A landscape with many valleys, sampled at points; each row gives a point and its height.
A ball rolls from a point to the lowest of its 2 nearest points, and stops where none of them is lower. Distance is the straight distance between rows; heights are no part of it.
ger h=596: [111 131 150  97 146 117 173 141 137 132 135 117 124 117 153 133 121  68
 116 141 113 129  89 103 121 135  99 118 131 154  95  95 128 130  74 140
 124 106  70  79 166 152 110 142 158  93 131 149 112 150  91 131 111]
runer h=236: [113 146  94  94 137 116 119 153 136 121 175 121 115 150  87 109 161 129
 118 188 148 130 122 107 161 141 138  86 127 129 112 111 121 125 144 151
 132 125 148 112 148 129 118 162 133 118 104 143 135 152  97 113 162]
fired h=431: [108 157  75 141 149 151 134 131 111 139 109 120  97 126 128 135 145 127
 177 117  96 132 138 128 129  91 128  92 129 126 110 130 156 114 104 133
 133 146 126 153 117 142 142  91 137 169 114 132 152 138 136 146 128]
Kilur h=523: [ 73 125  50 141 132 124  96 139  99 182 129 105  81 168 100 118 151 125
 140 132  95  79 134  88 144  98 108 124 141 138 140 146 142 134  94 102
 117 147 129 143 159 123 153  70 158 147  99 107 155  82 112 121 235]
govuk h=347: [ 97 129  79 107 139 135 135 126  92 155 163  99  75 112 133 123 133 136
 102 119 105 129 117 125 158  80 144 126 143 168  86 156 140 139 114 102
 132 146 150 156  82 140 128  63 198 157  95 112 108 100 123 133 158]
Larut h=711: [169 109 157 145  88 117  79 123 146 121  76 103 160 128 121 127 111 183
  77 110 190 136 109 186 159 168 173 213 127  91 180 121 118 138 186 111
 140 140 144 187  91 117 114 138  85 122 149 107 101  94 160  91 107]
tati h=410: [ 88 122  70 114 164 141 159 118 104 182 145 116  56 123 140 133 141 116
 130 129  81 113 113  98 150  81 111 125 152 181  74 146 161 133  79 108
 105 151  98 142 118 136 140  66 197 147 109 125 119 119 109 155 167]
bal h=529: [115 154 141  72  88 124 116 171 110 118 179  78 141 127 126 138 108 117
  72 147 158 132  79 151 148 105 157 131 126 137 122 130  95 161 151 111
 184 120 174 139 102 155  78 101 172 138 100 112  97  65 120 104 142]
Bem h=601: [127 141 172 105  66 105  79 176  91 149 139 107 160 160 139 162 116  66
 106 116 172  87  84 140 111 110  92 166  96 137 164 110  99 172 106 116
 188 110 124 118 184 149 114  97 134 110 112 121 127  33 114  96 152]
likid h=552: [102 177  91 105  94 177 148 186 104 164 121 109  92 137 120 153 148  80
 136 148  87  94  90  97  91  97  96 114 155 127 124  64 142 131  81 140
 164 126  88 101 179 148 123  78 126 115  98 116 142  59  95 150 149]
Bag h=518: [109  91  85 133 167 111 130 102 136 127 151 128 105 109 119 101 127 150
 137 118 134 157 146 133 143  92 144 106 142 152  94 172 148 120 131 118
 108 149 158 136  87 118 144 109 170 140 127 129 113 168 139 137 134]
vipar h=246: [165 103 155 154 133 168 140 123 139  65 125 199 106 112 106 125 141 203
 194 124 135 148 218 138 100  96 144  69 128 121 126 163 154 120 191 179
 130 154 173 147  67  66 135 147 104 173 132  95 179 158 166 182  91]
Fama h=503: [124 135  90 149 153 118  87 150 132 128 121 149  88 156  71 117 202 200
 167 187 144  78 179 121 161 148 141 100 132 134 145 125 140 119 176 157
 113 147 179 165 133 100 139 166  84 171 106 136 149 165 121 132 157]
puras h=568: [104  89 111 139 140 107 125  97 125 141 128 105 128 107 154 107  88 136
 108  88 117 153 131 139 144 100 150 142 137 146 119 172 133 122 116 103
 128 135 132 132  88 140 145  95 181 129 132 119  99 121 131 125 142]
pona h=673: [143 111 174 128 105  67  74 128 132 119 130 136 179 165 140 148 121  59
 123 126 195 109 115 119 127 165  84 144  74 128 162 126  94 145 104 112
 130 114 132  87 191 143 134 168 105  76 136 148 141 123 113  76 140]
vil h=423: [165 130 162 183 124 152 163  87 129 101  91 172 161  93 179 126  78 127
 168  52 117 171 155 167  73 132 142 119 125  86 128 158 134  83 123 144
 146 116 115 140  74 137 162 112 104 146 160 136 131 146 165 162  75]
Rala h=308: [107 159 117  74 119 128 138 164 126 136 170 111 101 149 120 117 138 102
  92 169 130 133  84  96 153 129 129 117 140 154  89  93 121 132 110 135
 138 117 115  94 163 157 105 132 152  98 103 127 116 115  73 116 157]
toti h=570: [ 92 132  77 136  91 118  80 153  97 176 129  93 130 167 106 121 141 122
 125 130 110  72 120 103 144 121 117 160 135 123 168 147 115 135 102  94
 148 130 140 137 167 128 145  93 141 134  97  94 154  44 109  97 225]
luvim h=502: [137 137 127  91  91 137 112 153 120 104 149  78 142 108 135 135 113 149
  55 124 156 155  88 177 148 107 177 146 137 120 127 125 111 154 179 115
 162 131 173 169  62 140  99 107 152 138 121  98  97  79 141 113 113]
Suf h=787: [112  76  69 151 144  83  70  96 151 109 135 127 142 150  70 101 145 152
 152 148 161  89 197 125 131 135 152  89 114 116 180 203 108 111 159 110
  92 166 203 125 124 113 156 172 118 144 129 116 157 167 149 108 183]
Zad h=590: [126 120 159  61 126 106 138 141 144 120 179  84 125 137 137 128 111 110
  38 146 159 162  60 117 173 139 146 146 146 158  87 114 105 170 148 103
 124 115 119 117 114 133  94 141 179  82 137 119  79 106  96 107 140]
Vepos h=734: [144 114 134 122 113  94  77 126 141 125 126  97 164 140 116 110 127 165
  85 139 185 125 131 156 168 162 172 187 125 105 171 137 108 125 175 116
 134 133 165 155 116 121 117 150 107 115 135 119 107 114 129  86 137]
ruru h=585: [119  91 163 121  82  85  88 145 102 166 125 125 162 169 143 174  99  51
 116 102 140  65  99 117 109 118  56 165 119 149 191 134 103 155  68  93
 137 111 106  95 211 128 154 116 132 100 120 111 143  57 122 115 199]
Tazuv h=536: [146 158 161 102 139 149 214 138 135 118 127 148 149  73 170 177 108  59
 149 119  89 137 105 116  95 107  92  96 128 144  91  77 138 119  68 149
 126 105  74  89 122 171 107 131 142 125 150 157 139 156 124 169  45]
finap h=162: [144 143 135  78 140 126 125 149 155 123 181 127 117 142 100 106 158 149
  77 190 158 145 118 109 169 172 156 125 142 125  99  94 116 127 169 147
 107 121 137 108 142 117 109 181 113  84 126 147 102 166  90 105 135]
Satu h=297: [136 139 130 152 133 170 115 131 140  67 121 171 101 118  79 139 159 190
 217 140 122 120 211 135 108  92 124  33 110 125 150 140 150 128 198 178
 136 143 169 142  98  87 127 162  95 181 134 110 196 163 162 155 113]
nesi h=704: [137 111 147 139  97  76  64 125 153  89 123 136 207 149 117 138 130  73
 144 137 197 105 143 132 103 152 109  95  72 109 192 156  81 145 133 109
 133 130 180  93 175 147 122 181  93 114 127 146 158 136 141  86 141]
goduz h=438: [167 109 141 124 111 157 143 124 120 107 111 150 158 102 155 116  95 159
 118  76 150 193 142 172 119  91 178 109 135 103 132 163 126 107 176 155
 145 140 185 160  46 118 144 109 129 150 135  92 120 126 161 161  85]
zopa h=351: [119 116  96 139 122 133  90 138 138  85 122 146 118 132  71 126 155 177
 183 150 145 114 198 152 130  98 150  66 119 118 161 153 134 121 186 163
 141 145 196 148 105 102 143 168 105 183 115 122 167 159 157 138 138]
Zirol h=452: [127 102  86 138 148 106  87 150 119 121 133 136  86 145  74 110 173 205
 149 171 160  95 178 151 175 113 175 115 151 148 136 158 133 129 187 154
 120 162 215 182  94  86 136 129 106 181 102 118 119 156 138 146 145]
sagim h=512: [167  79 161 146 176 159 165 102 159  97 147 201 120 106 104  97 135 200
 138 123 125 177 205 136  89 129 152 124 144 120  76 175 152 141 175 146
  77 151 150 143  90  60 140 152 104 135 134 134 142 196 154 174  79]
tesaz h=566: [169 112 198 102 121 140 148 138 157  74 130 153 191  95 143 121 103 136
 102 115 158 204 146 161 108 119 165 123 131 107 111 121 125 152 174 140
 127 108 143 115  95 101 114 161 107 105 142 140 122 163 156 135  61]
Mige h=693: [113 103 121  88 103  63  94 132 121 132 196  86 160 159 105 125  98 130
  76 136 168 110 109 133 179 136 154 138 125 139 156 176  80 156 146  87
 149 125 181 111 130 139  98 134 173 130  97 112 111  96 108  94 186]
Rafir h=361: [175 130 156 180 167 126 128 130 160 130 108 169 112 138 102  99 172 232
 128 160 130 127 199 135 134 198 141 176 132 116 132 115 143 128 185 147
  96 140 137 174 124  70 122 179  57 139 135 138 114 182 149 144 105]
salog h=520: [ 99 178  86 120 104 191 157 174  89 207 118 121  55 152 121 133 164 121
 134 141  53  85  93  90  92 116  99 158 162 131 125  72 159 120  75 125
 131 122  67 104 173 127 137  68 131  96 100 113 113  53  94 143 152]
fom h=433: [142 178 123 132 150 166 186 105 103 183 119 123  71 122 166 133 138 124
 113 136  67 142  79 105 112 155 113 185 151 141  77  82 139 106 101 119
 105 126  51 128 141 134 123 109 124 100 163 136  84 110 109 151  72]
poro h=542: [174  93 194 140 136 162 150 111 163  77 126 181 174  99 128 103 106 176
 130 105 138 189 195 151  75 131 162 120 131  96 111 156 132 137 174 150
 119 128 140 122  90  84 139 171  98 120 139 131 148 184 160 149  71]
sez h=678: [117  93  86 104 124  79  97 123 130 108 189  97 150 144  75 101 119 150
 101 154 170 120 145 140 163 108 175 106 138 135 152 187 102 134 159 113
 145 149 205 117 104 120 116 145 167 145 104 120 121 135 133 119 173]
Seko h=594: [139 136 153 174 123 123 125  81 109 140  72 129 151 116 178 124  92 119
 149  75 120 145 130 163  98 153 135 186 120 103 151 137 128 110  98 111
 142 123  82 140 121 137 140 105 103 119 162 149 111 111 159 113  89]
Gako h=467: [178 161 171 156 119 148 111 144 132 108  82 145 143 119 125 120 144 208
 131 139 131 140 150 153 148 185 143 168 124 100 153  92 144 121 184 161
 148 122 142 175 104 107 119 162  62 154 133 136 122 139 162 135  87]
diza h=310: [161 138 184 141 145 118 118 114 167 129 129 155 133 138 129 111 151 144
  96 150 169 137 128 106 148 235 123 195 121  92 127  88 108 124 152 124
  80 108  91 111 176 110 121 196  61  55 155 155 109 176 104  85  92]
Luta h=658: [121 169 105 155 106 158 104 142  78 155  68 109 122 135 139 126 142 151
 168 105  89 107 126 146 108 117 130 159 122 101 152 125 141 110 101 130
 165 129 117 173 109 146 145  75 109 160 112 125 138  64 152 114 113]
rel h=474: [111 132  74 125 169 142 145 114 114 130 146 147  64 113 115 125 175 145
 171 136 122 144 136 123 157  83 136  87 147 155  80 148 152 129 129 131
 113 156 159 157  89 110 136  92 153 166 109 136 128 160 135 155 115]
Nav h=239: [169 113 163 107 146 110 117 136 177 118 148 124 155 136 113 110 141 156
  63 166 183 150 129 131 161 193 159 180 135 101 127  96 112 146 183 129
  88 119 124 129 138  90 112 190  90  70 147 137 100 166 114 100 111]
suzis h=348: [132 105  92 151 137 141 120 106 103 136 115 139  89 115 141 106 119 179
 137  79 136 157 141 156 136  80 171 125 146 126 121 180 138 106 150 132
 130 156 192 183  48 132 152  61 151 173 123 101 107 113 155 149 113]
Pokef h=501: [198 141 170 155 104 159 110 150 117 109  69 145 132 122 114 122 128 226
 115 112 130 146 148 176 148 143 158 153 139 105 166 119 155 124 199 173
 156 137 178 206  55 107 119 129  64 175 136  99 113 112 178 156  91]
Bizo h=650: [129  91 103 116 146  92 102 123 143 108 164 121 141 127  85 101 141 164
 112 162 162 133 166 140 147 134 164 118 138 125 126 156 118 128 162 135
 114 142 176 122 106  96 130 164 131 125 122 136 121 177 138 118 145]
gule h=617: [147 133 181  78 109  98 105 149 144 117 166 100 137 158 134 140 119 106
  54 150 204 141  69 124 170 166 134 171 125 130 125 104  91 166 159 117
 130 106 125 110 149 132  92 154 132  66 145 129  92 110  93  83 130]
bidu h=457: [202 157 179 168 113 168 160 102 126  99  80 169 158 106 175 123  84 163
 132  69 128 193 135 173  96 142 157 147 125  87 135 132 150 100 166 150
 138 117 129 173  57 111 141 125  85 153 158 114 123 123 179 173  63]
kat h=476: [116 174 123 116 127 179 180 132  92 204 123 115  50 146 149 128 142 115
 107 140  63 106  73  90 109 141 111 192 160 156  99  78 150 116  87 124
 113 115  47 105 164 135 126  99 138  76 133 115  84  78  84 128 113]
Medi h=628: [120 119 165 127  70 123  89 161  78 176 104 121 158 146 157 168 103  65
 133  89 137  72 106 146  84 104  84 194 123 140 194 114 106 168  85 109
 170 110  96 116 178 138 143  76 137 110 118 120 124  24 135  97 155]
teve h=399: [155 112 123 158 126 159 132 108 104 112  95 170 121 114 144 113 118 177
 173  74 136 165 159 161 112  86 162 101 134 107 139 179 140  91 162 167
 147 150 186 181  43 121 161  94 123 185 135  92 130 128 168 172  98]
sem h=469: [ 72  99  59 139 158 114 130 109 115 167 129 105  87 141 118 132 120 112
 146 121  94 100 132 100 151  76 102  90 136 159 116 162 162 130  83  97
 106 154 109 136 142 127 154  79 185 158 109 122 143 131 118 138 211]
lis h=620: [138 105 146  94 121  87 108 133 154  89 161 117 182 125 116 113 111 128
  90 140 177 163 128 152 139 125 169 124 128 123 137 143 100 146 157 132
 142 119 170 108 113 118 109 153 137 107 123 140 103 147 137 104 121]
rusob h=517: [146 177 146 112 105 163 117 147 107 133  99 100 117 122 144 144 143 151
  85 134 122 150  81 151 147 150 146 177 135 107 117  79 125 134 160 130
 154 109 117 176  95 135 104 111 115 128 135 120 103  81 137 109  83]
Bife h=629: [136 156 145 155 106 155 108 113  81 160  65 104 131 125 163 131 113 143
 129  91 108 123 100 164 115 145 134 207 128 107 150 124 129 117 124 116
 152 119  89 166 108 140 127  75 117 122 145 124 107  60 153 103  96]
vado h=609: [ 96 139 116 111 105 104 115 159 127 131 138 100 151 159 119 139 120  68
 126 143 134 112 100 114 132 118 107 100 112 130 146 116 112 143  94 123
 159 122 130  98 178 147 116 117 145 126 107 125 153  96 102 116 179]
feka h=578: [ 88 179  80  98  98 160 120 189 115 145 134  97 106 151  92 144 149  86
 136 159 115 104  95  99 120 101 107  82 135 118 126  88 132 137 102 132
 172 138 128 120 174 145 115  94 137 147  91 111 155  72  97 134 190]
rit h=497: [139 154 114 115 152 176 142 146 153  93 173 167  80 119  68 137 196 167
 173 194 118 124 167  99 141 117 117  33 123 143  88  90 147 138 184 168
 115 136 146 112 139  91 122 173 114 153 105 145 174 194 117 152 113]
niza h=537: [108 144 103  86 140 163 209 155 140 146 130 131 106  95 139 175 126  65
 143 139  73 111  87  88 110  88  78  84 139 154  91  69 155 117  52 147
 120 136  62  87 164 166 111 111 167 124 124 137 144 133  99 184 118]
zezi h=676: [ 88  80  89 119 142  62 107 111 147 129 160  99 153 157 101 116 104  99
 119 140 126 107 136 100 159 125 113  86 109 143 145 181 114 132 106  88
 101 131 149  91 152 128 130 145 174 138 108 116 149 141 112 110 217]
Vus h=344: [ 85 107  91 150 184 126 145 104 160 140 132 126 116 139  95 104 144  90
 142 149  98  98 136  68 123 150  73  66 105 134 110 133 143 111 100 110
  59 132  89  88 188 135 143 146 135 107 135 139 167 199  99 117 183]
Feloz h=732: [117  76 115 144 121  72  76  95 165  92 130 123 200 143 102 112 113  92
 142 129 160 104 156 123 112 143 123  78  93 111 189 189  88 129 135  99
 100 137 180  85 147 136 129 177 127 125 132 125 158 157 149  89 173]
Gik h=419: [140 127 127 168 170 138 116 116 159 110 130 172 110 131  92 110 180 201
 160 160 121 120 199 116 119 167 128 118 127 110 127 132 127 122 165 142
  99 131 134 138 131  91 145 185  81 137 128 156 158 197 144 134 116]
favi h=453: [186 187 153 161 151 172 188 120 136 105 153 187  89 104 137 125 173 191
 156 140  78 174 153  99 118 150 118 130 128 132  78  84 161 108 165 149
 106 124 117 145 106  91 114 147  90 159 132 149 134 170 148 189  50]
vagap h=468: [102 167  67 136 137 141 101 146  96 179 128 125  54 169 105 101 193 180
 127 163 114  94 114  99 165 144 135 155 141 129 109 120 144 114 127 134
 116 143 130 170 147 133 135  95 115 136 103 125 123 111  97 114 158]
fevuv h=465: [137 102 126 140 172 161 122 115 170  86 164 172  97 115  59 124 184 187
 170 191 126 109 206 104 110 126 122  53 130 136  99 135 129 148 189 152
  96 138 146 112 128  69 131 185 100 140 121 147 184 212 137 142 122]
Fari h=301: [159 112 141 135 167 121 120 128 164 135 140 141 131 132 101 104 163 198
  93 171 154 137 171 135 157 187 162 170 142 110 123 114 126 124 182 134
  86 134 143 150 130  73 129 183  78  97 133 136 110 184 129 122 120]
lodan h=482: [157 141 146 168 167 162 167 101 152  95 147 189 106 102 126 117 157 185
 173 121  99 165 182 118 100 136 122 109 132 123  88 138 155 122 155 141
  99 128 129 138  95  88 139 149  94 149 136 146 150 194 157 177  72]
nep h=360: [120 110 165 164 145  97 140  98 134 149  98 138 144 129 165 133 120  73
 143 111 125 100 125 105  96 186  77 167 109 128 140 114 115 122  72 119
  95 109  44  82 187 137 138 154 113  71 158 158 132 151 111  99 113]
Mus h=367: [107 162 111  74 133 162 152 153 108 160 170  90  60 132 139 124 149 121
  61 157 103 135  70 105 162 125 135 150 149 163  67 101 132 143 128 113
 124 127 107 128 115 147 110 101 175 101 116 109  91  87  80 120 148]
tiv h=558: [158 187 161  85 127 173 193 150 121 112 140 135 139  83 161 159 130  85
 132 131  93 168 102 127 129 105 124 100 130 141  76  61 123 115 115 145
 141 106 104 108  90 150 105 128 125 130 134 143 127 137 123 169  44]
sig h=619: [137  99 167  94 111 115 151 131 134  95 139 113 177  88 176 141  68  89
  97  92 147 179  99 162 122  76 146 115 136 144 114 144 116 144 121 123
 153 122 145 107  77 155 119 109 174 120 141 127  92 123 134 142  90]
dak h=507: [104 121 122 113 150 144 212 120 153 123 110 133 133  80 148 166 103  70
 159 121  72 111 110 107  88 103  67  77 126 141 101  99 161 120  55 137
 107 123  58  90 153 161 112 131 162 132 148 150 156 171 123 170  96]
Nekar h=494: [ 74 116 113  96 124 116 153 165 139 147 142 107 115 162 114 151 110  69
 115 153 106  95  83  74 129 113  79  90 137 150 120 106 142 133  70 124
 113 118  90  65 209 136 123 124 148 109 115 109 147 104  78 148 225]
lel h=309: [122 109 121 136 129 146 168 110 139 108 108 135 156  85 156 147  81  81
 175  82 103 148 141 153  91  76 115  62 126 116 119 142 144 107  88 141
 139 132 120 116  86 163 140 111 149 150 146 128 146 164 149 159 105]
sepuf h=248: [138  75 119 119 131 152 168 103 144  89 129 159 163  81 130 129  86 101
 174  80 127 167 151 154  93  57 135  29 128 122 110 175 134 101 127 147
 141 143 155 115  62 138 157 118 170 156 140 100 143 180 149 160 109]
Sefa h=546: [127 174 161  86  94 158 131 161 106 143 127  90 105 134 155 150 134 107
  70 143 139 133  52 131 134 139 136 174 137 133 107  78 115 154 143 126
 154 106 104 142 130 151  91 109 138  96 128 112  93  60  96  90 106]
meneg h=284: [110 128  79 119 123 155 132 130  90 142 141 111  78 100 143 134 126 143
 130  91 113 139 121 150 137  55 155 113 135 145  99 173 149 123 127 119
 143 155 182 171  40 150 140  43 179 179 104  87 110  90 142 143 126]
Mul h=415: [167 199 152 171 133 165 149 119 135 127 121 166  97 122 135 120 170 183
 155 149  90 151 139 101 122 197 115 154 117 105 111  73 145  98 148 156
 126 105  91 147 153 113 127 163  69 138 135 160 126 156 136 147  67]
Pada h=659: [131 104 177 146 149 103 132 101 158 105 114 135 171 103 154 110 102 111
 121 102 155 168 140 143 110 161 133 157 118 113 131 135 116 130 120 115
 115 107 100 110 127 122 130 145 113  84 156 154 111 169 145 105  88]
nen h=471: [156 144 137  99 106 160 127 148 120 101 132 118 140 106 133 128 123 170
  96 123 141 179 125 170 151  96 176 124 140 113 124 120 129 128 181 149
 156 128 182 164  53 114 116 126 119 156 121 110 117 116 155 141  91]
Ruda h=761: [138  77 111 145 135  74  67 106 166 101 146 127 180 146  83 105 154 138
 136 162 168  93 188 124 131 179 148 113 114 107 180 172  84 120 157 118
  91 144 190 109 133 111 141 207  89 110 127 137 154 169 132  82 167]
disa h=487: [170 178 149 139 120 167 142 119 108 119  94 133 129 112 161 131 119 166
 119 108 105 178 114 160 133 145 148 161 134 103 117 101 142 112 153 138
 138 116 126 172  73 119 122 114  90 150 145 128 119 114 161 148  65]
lusi h=341: [149 159 108 190 180 145 187  73 123 128 134 179  78 110 147 126 155 151
 189 105  68 147 153 108 105 135 104 129 140 141  69 128 162  93 112 121
  82 131 100 163 111 109 142  99 105 168 152 154 121 172 149 193  71]
Zolab h=712: [125 127 106 157  87 109  53 135 122 105  80 122 177 139  94 110 146 150
 170 125 162  94 159 156 134 129 158 122  98  94 211 154 107 116 155 136
 170 149 195 163 125 148 150 167  82 172 121 116 154 106 153 109 143]
talap h=432: [125 103 176 155 121  82 120 121 115 153  80 141 160 139 175 170 101  45
 144  91 144  89 121 128  73 146  57 168  93 141 176 109 123 142  63 124
 126 114  56  80 196 146 138 136 116  81 156 155 142 117 130 108 114]
Tal h=521: [109 150  70 150 134 120  71 162 100 160 101 133  75 169  80 107 202 195
 156 171 138  64 140 114 176 139 138 138 141 128 144 128 138 116 151 145
 122 157 174 198 132 126 139 117  88 181  99 117 133 120 117 118 167]
sutuf h=721: [131  96 113 124 113  62  75 111 134 133 152  97 161 158 116 110 122 134
 102 137 169 101 132 117 177 166 143 168 120 120 176 170  93 129 134  96
 120 135 171 116 147 137 127 153 132 107 120 120 128 109 109  73 181]
muki h=472: [118 141 145 154 147 141 189 121 153 127  96 151 137 101 151 159 115  66
 158 124  85 107 122 103  64 150  72 105 119 121 121  89 129 114  62 141
 109 112  41  84 187 155 124 147 117 107 156 174 154 170 121 143  78]
Gebal h=618: [ 98  96 115 135 105 101  95 108 108 156 133  85 146 130 150 120  84 128
  94  86 123 109 123 147 143 106 151 171 128 146 156 176 108 142 113  88
 149 116 133 135 122 142 138  89 184 137 115 100 104  68 129  95 174]
Lusuk h=179: [157 102 145 131 129 181 157 108 135  74 140 188 143  98 121 131 110 147
 184  90 122 174 185 147  87  75 143  41 129 115 105 161 139 104 160 163
 139 132 161 128  59  99 154 138 132 158 143  99 168 176 158 170  85]
vuk h=686: [157 115 179 148 116 114 104 105 146 105  92 129 173 113 149 119 101 146
 103  94 174 176 128 173 129 164 163 182 117  90 154 120 119 130 163 113
 132 127 126 143 111 115 122 142  95 102 157 135 106 131 156 103  89]
zuguk h=685: [128 157 120 148  82 139  72 148  99 119  69 120 162 132 116 125 136 147
 166 109 137 109 134 156 132 127 148 144 109  91 182 120 123 119 133 144
 183 125 153 170 121 157 136 120  86 169 111 126 146  82 156 106 116]
Dezor h=496: [113  98 150 148 112 110 133 115  98 175  71 136 149 132 179 167  84  67
 160  81 105  76 119 139  80 115  79 185 132 130 194 120 132 143  56 121
 136 119  48  97 180 139 152 101 140 101 143 144 139  76 145 126 145]
gorup h=422: [153 163 166 163 118 134  98 123 136 127  84 152 146 135 133 115 162 163
 139 143 141 121 140 126 137 209 131 179 109  90 156  90 119 107 148 138
 143 112 110 145 157 121 126 178  56 121 140 158 131 139 131  99  98]
modut h=559: [118 134 144  56 117 116 151 153 130 106 178  88 142 115 135 133 111  93
  74 150 144 164  78 136 150  92 144 113 137 164  93 121 111 155 136 119
 161 118 152 111  99 154  91 120 185 124 112 128  94 110 110 126 134]
berop h=567: [102 151 139  76 114 150 183 165 120 159 139 120 100 126 150 157 121  65
 109 147  97 113  69  95 112 107  97 131 149 170  99  69 139 136  64 151
 136 113  68  73 181 163 109 117 158  93 110 132 108 101  83 148 128]
dozom h=644: [137 124 163  99 119  78  93 143 146 112 161 130 157 161 120 121 138  97
 101 161 190 123 107 108 154 181 124 137 110 119 136 116  94 144 132 130
 122 105 140  85 169 136 115 174 114  71 126 144 120 138  91  81 141]
dula h=387: [156 172 124 168 171 149 180  81 117 145 121 142  93 113 165 127 137 136
 146 117  64 151 121 121 109 157 117 170 138 127  77 109 152  90 105 122
  97 125  71 152 121 122 131 102 107 131 162 157 104 141 138 173  63]
zag h=669: [125 113 187 110  82 114 102 134 104 128 133  85 155 117 182 169  67  81
  70  80 162 131  77 171 121  95 138 168 116 153 141 138 104 182 129  97
 168 107 129 133 114 159 107  84 179 124 136 111  83  50 139  99 114]
seno h=449: [ 85 140  78  91 146 146 164 151 144 131 154 110 100 137  89 139 131  72
 133 168 104 116  95  80 140 101  88  44 129 154  92  97 162 123  91 125
 114 144 100  89 186 143 114 122 164 128 107 128 152 151  82 154 194]
lago h=551: [116 106 134 168 116 100 109  91 104 164  73 120 151 133 175 129  95  93
 151  84 117 106 134 143 109 142 117 188 119 127 175 141 125 128  78 101
 130 124  73 117 153 137 150 109 128 107 151 138 131  95 143  96 133]
Zali h=816: [ 92  84  51 167 141  81  79  93 131 131 122 110 127 153 105  95 127 147
 148 112 143  98 171 124 148 107 152 106 113 130 181 202 126 114 131  94
 113 166 183 143 124 131 160 126 147 159 126 111 146 134 141 110 197]
Komif h=592: [166 103 168  68 117 142 162 144 144  78 152 129 183  87 147 129  91 107
  80 111 152 209 114 164 125  77 171  99 137 131  87 125 125 144 164 132
 136 122 164 111  57 118 107 134 150 115 145 112 105 142 148 154  71]
Liv h=370: [170 174 164 172 139 148 135 107 153 142 108 167 109 136 130 108 163 185
 117 157 122 140 133 105 138 238 122 196 118  92 124  74 130 103 160 134
 107 109  81 148 173 101 124 184  51 101 157 157 108 164 121 120  76]
Debof h=556: [ 86  85 116 129 132 108 144 112 115 172  98 121 126 121 165 151  82  85
 131  96  70  87 117 123 110  92  90 157 144 151 158 143 144 136  52 116
 119 118  62 100 162 139 146  96 177 126 123 129 136  93 130 138 176]
pibe h=591: [124 130 130  94 135 124 141 137 143  96 158 119 153 106 128 120 123 109
 122 141 137 164 121 140 134 108 144  95 134 137  99 117 117 130 129 139
 144 117 141 110 110 135 113 143 153 123 117 145 126 160 126 125 110]
rela h=403: [117 115  73 117 115 122  84 147 109  99 149 121 109 137  66 118 148 180
 158 152 158 113 162 160 150  80 167  80 133 131 151 164 131 126 184 156
 158 159 224 168  90 112 139 128 131 196  96 108 138 131 149 139 145]
gagi h=404: [ 70 108  92 108 169 118 147 127 158 118 146 113 133 145  76 125 124  68
 140 162 114 105 114  74 141 125  82  37 103 145 120 135 141 125 110 108
  84 138 120  81 194 132 117 139 151 130 121 131 167 173  97 128 221]
Miz h=372: [129 114 135 182 142 127 168  80 144 116  83 153 152  93 162 129  79 101
 175  70  97 134 156 149  67 128 109 114 120 108 128 157 140 101  81 130
 127 123  77 115 114 156 156 127 123 130 169 157 141 167 153 146  99]
bepu h=388: [125 174  76 169 164 152 153 103 103 154 113 156  59 134 133 131 172 149
 194 119  81 126 140 110 124 118 111 111 139 132  89 122 158 106 103 130
 102 143 110 169 126 121 142  79 115 176 128 147 138 149 139 169 102]
nufik h=643: [ 89 102 102 117 133  91 125 126 152 112 140 103 164 131 109 132 101  79
 147 131 130 120 124 120 127  90 115  64 110 136 143 154 123 134  99 117
 133 136 135  96 146 148 119 134 170 151 116 129 146 147 126 129 182]
Pizu h=418: [105 166  91 112 141 156 137 141  99 189 154 113  35 163 128  99 168 165
  86 159 104 112  93  86 170 148 127 168 155 147  80 110 148 119 121 123
 104 132 100 139 149 137 122  98 134  90 119 112  99 101  78 111 151]
balel h=428: [114 126 121 193 164 126 183  73 146 137  89 149 132  99 154 138 105  92
 170 102  66 106 149 115  64 157  79 125 119 121 125 134 144 102  60 113
  98 125  37 105 161 149 144 134 116 118 170 169 149 184 141 146 101]
Nud h=539: [ 92  93 140 108 104  93 125 141 119 163 133 119 134 175 137 157 105  63
 114 128 113  79  89  90 130 121  73 140 136 146 154 121 118 150  66 107
 119 102  94  73 217 128 146 124 139  98 117 106 145  87  93 125 222]
pige h=253: [106 101 113 163 161 102 144  99 147 153 109 124 120 147 134 106 136  86
 138 134  96  96 131  73 118 180  74 123 115 127 126 127 129 106  73 111
  71 120  59  78 203 134 150 155 120  77 147 132 156 165  92 102 170]
dom h=661: [118  88 153 109  90  76  79 105 112 151 171  87 157 160 139 136  81 118
  70  97 163 100 107 134 176 140 137 191 125 152 163 175  74 156 124  69
 134 101 151 123 152 139 122 115 170 115 122  92 103  64 113  78 186]
Sug h=571: [121 168 171  78  85 123 120 181 112 133 158 103 129 156 137 157 120  74
  81 147 163 120  62 129 131 124 116 145 115 148 119  93 105 170 116 138
 174  99 126 110 163 157  93 112 149  94 113 128 107  63  94 102 134]
nevo h=647: [130 139 170 104  85 120 119 156 106 107 129  97 168 112 172 164  83  74
 115 102 155 143  91 165 116  85 133 127 111 137 137 119 108 159 116 135
 184 115 141 130 108 171 107  90 149 134 121 126 108  74 135 119  92]
kupe h=627: [120 132 137 137 156 125 154 108 133 138 116 118 132 107 161 122 114 104
 125 119 107 148 117 127 121 141 118 146 135 133 105 117 131 120  92 127
 123 108  78 115 135 139 127 131 142 103 144 150 112 152 125 127  98]

For each start below, name the point where the ball stops.
nevo -> Liv
nesi -> meneg
Medi -> pige
sutuf -> lusi
nufik -> lusi
sez -> meneg
zuguk -> pige
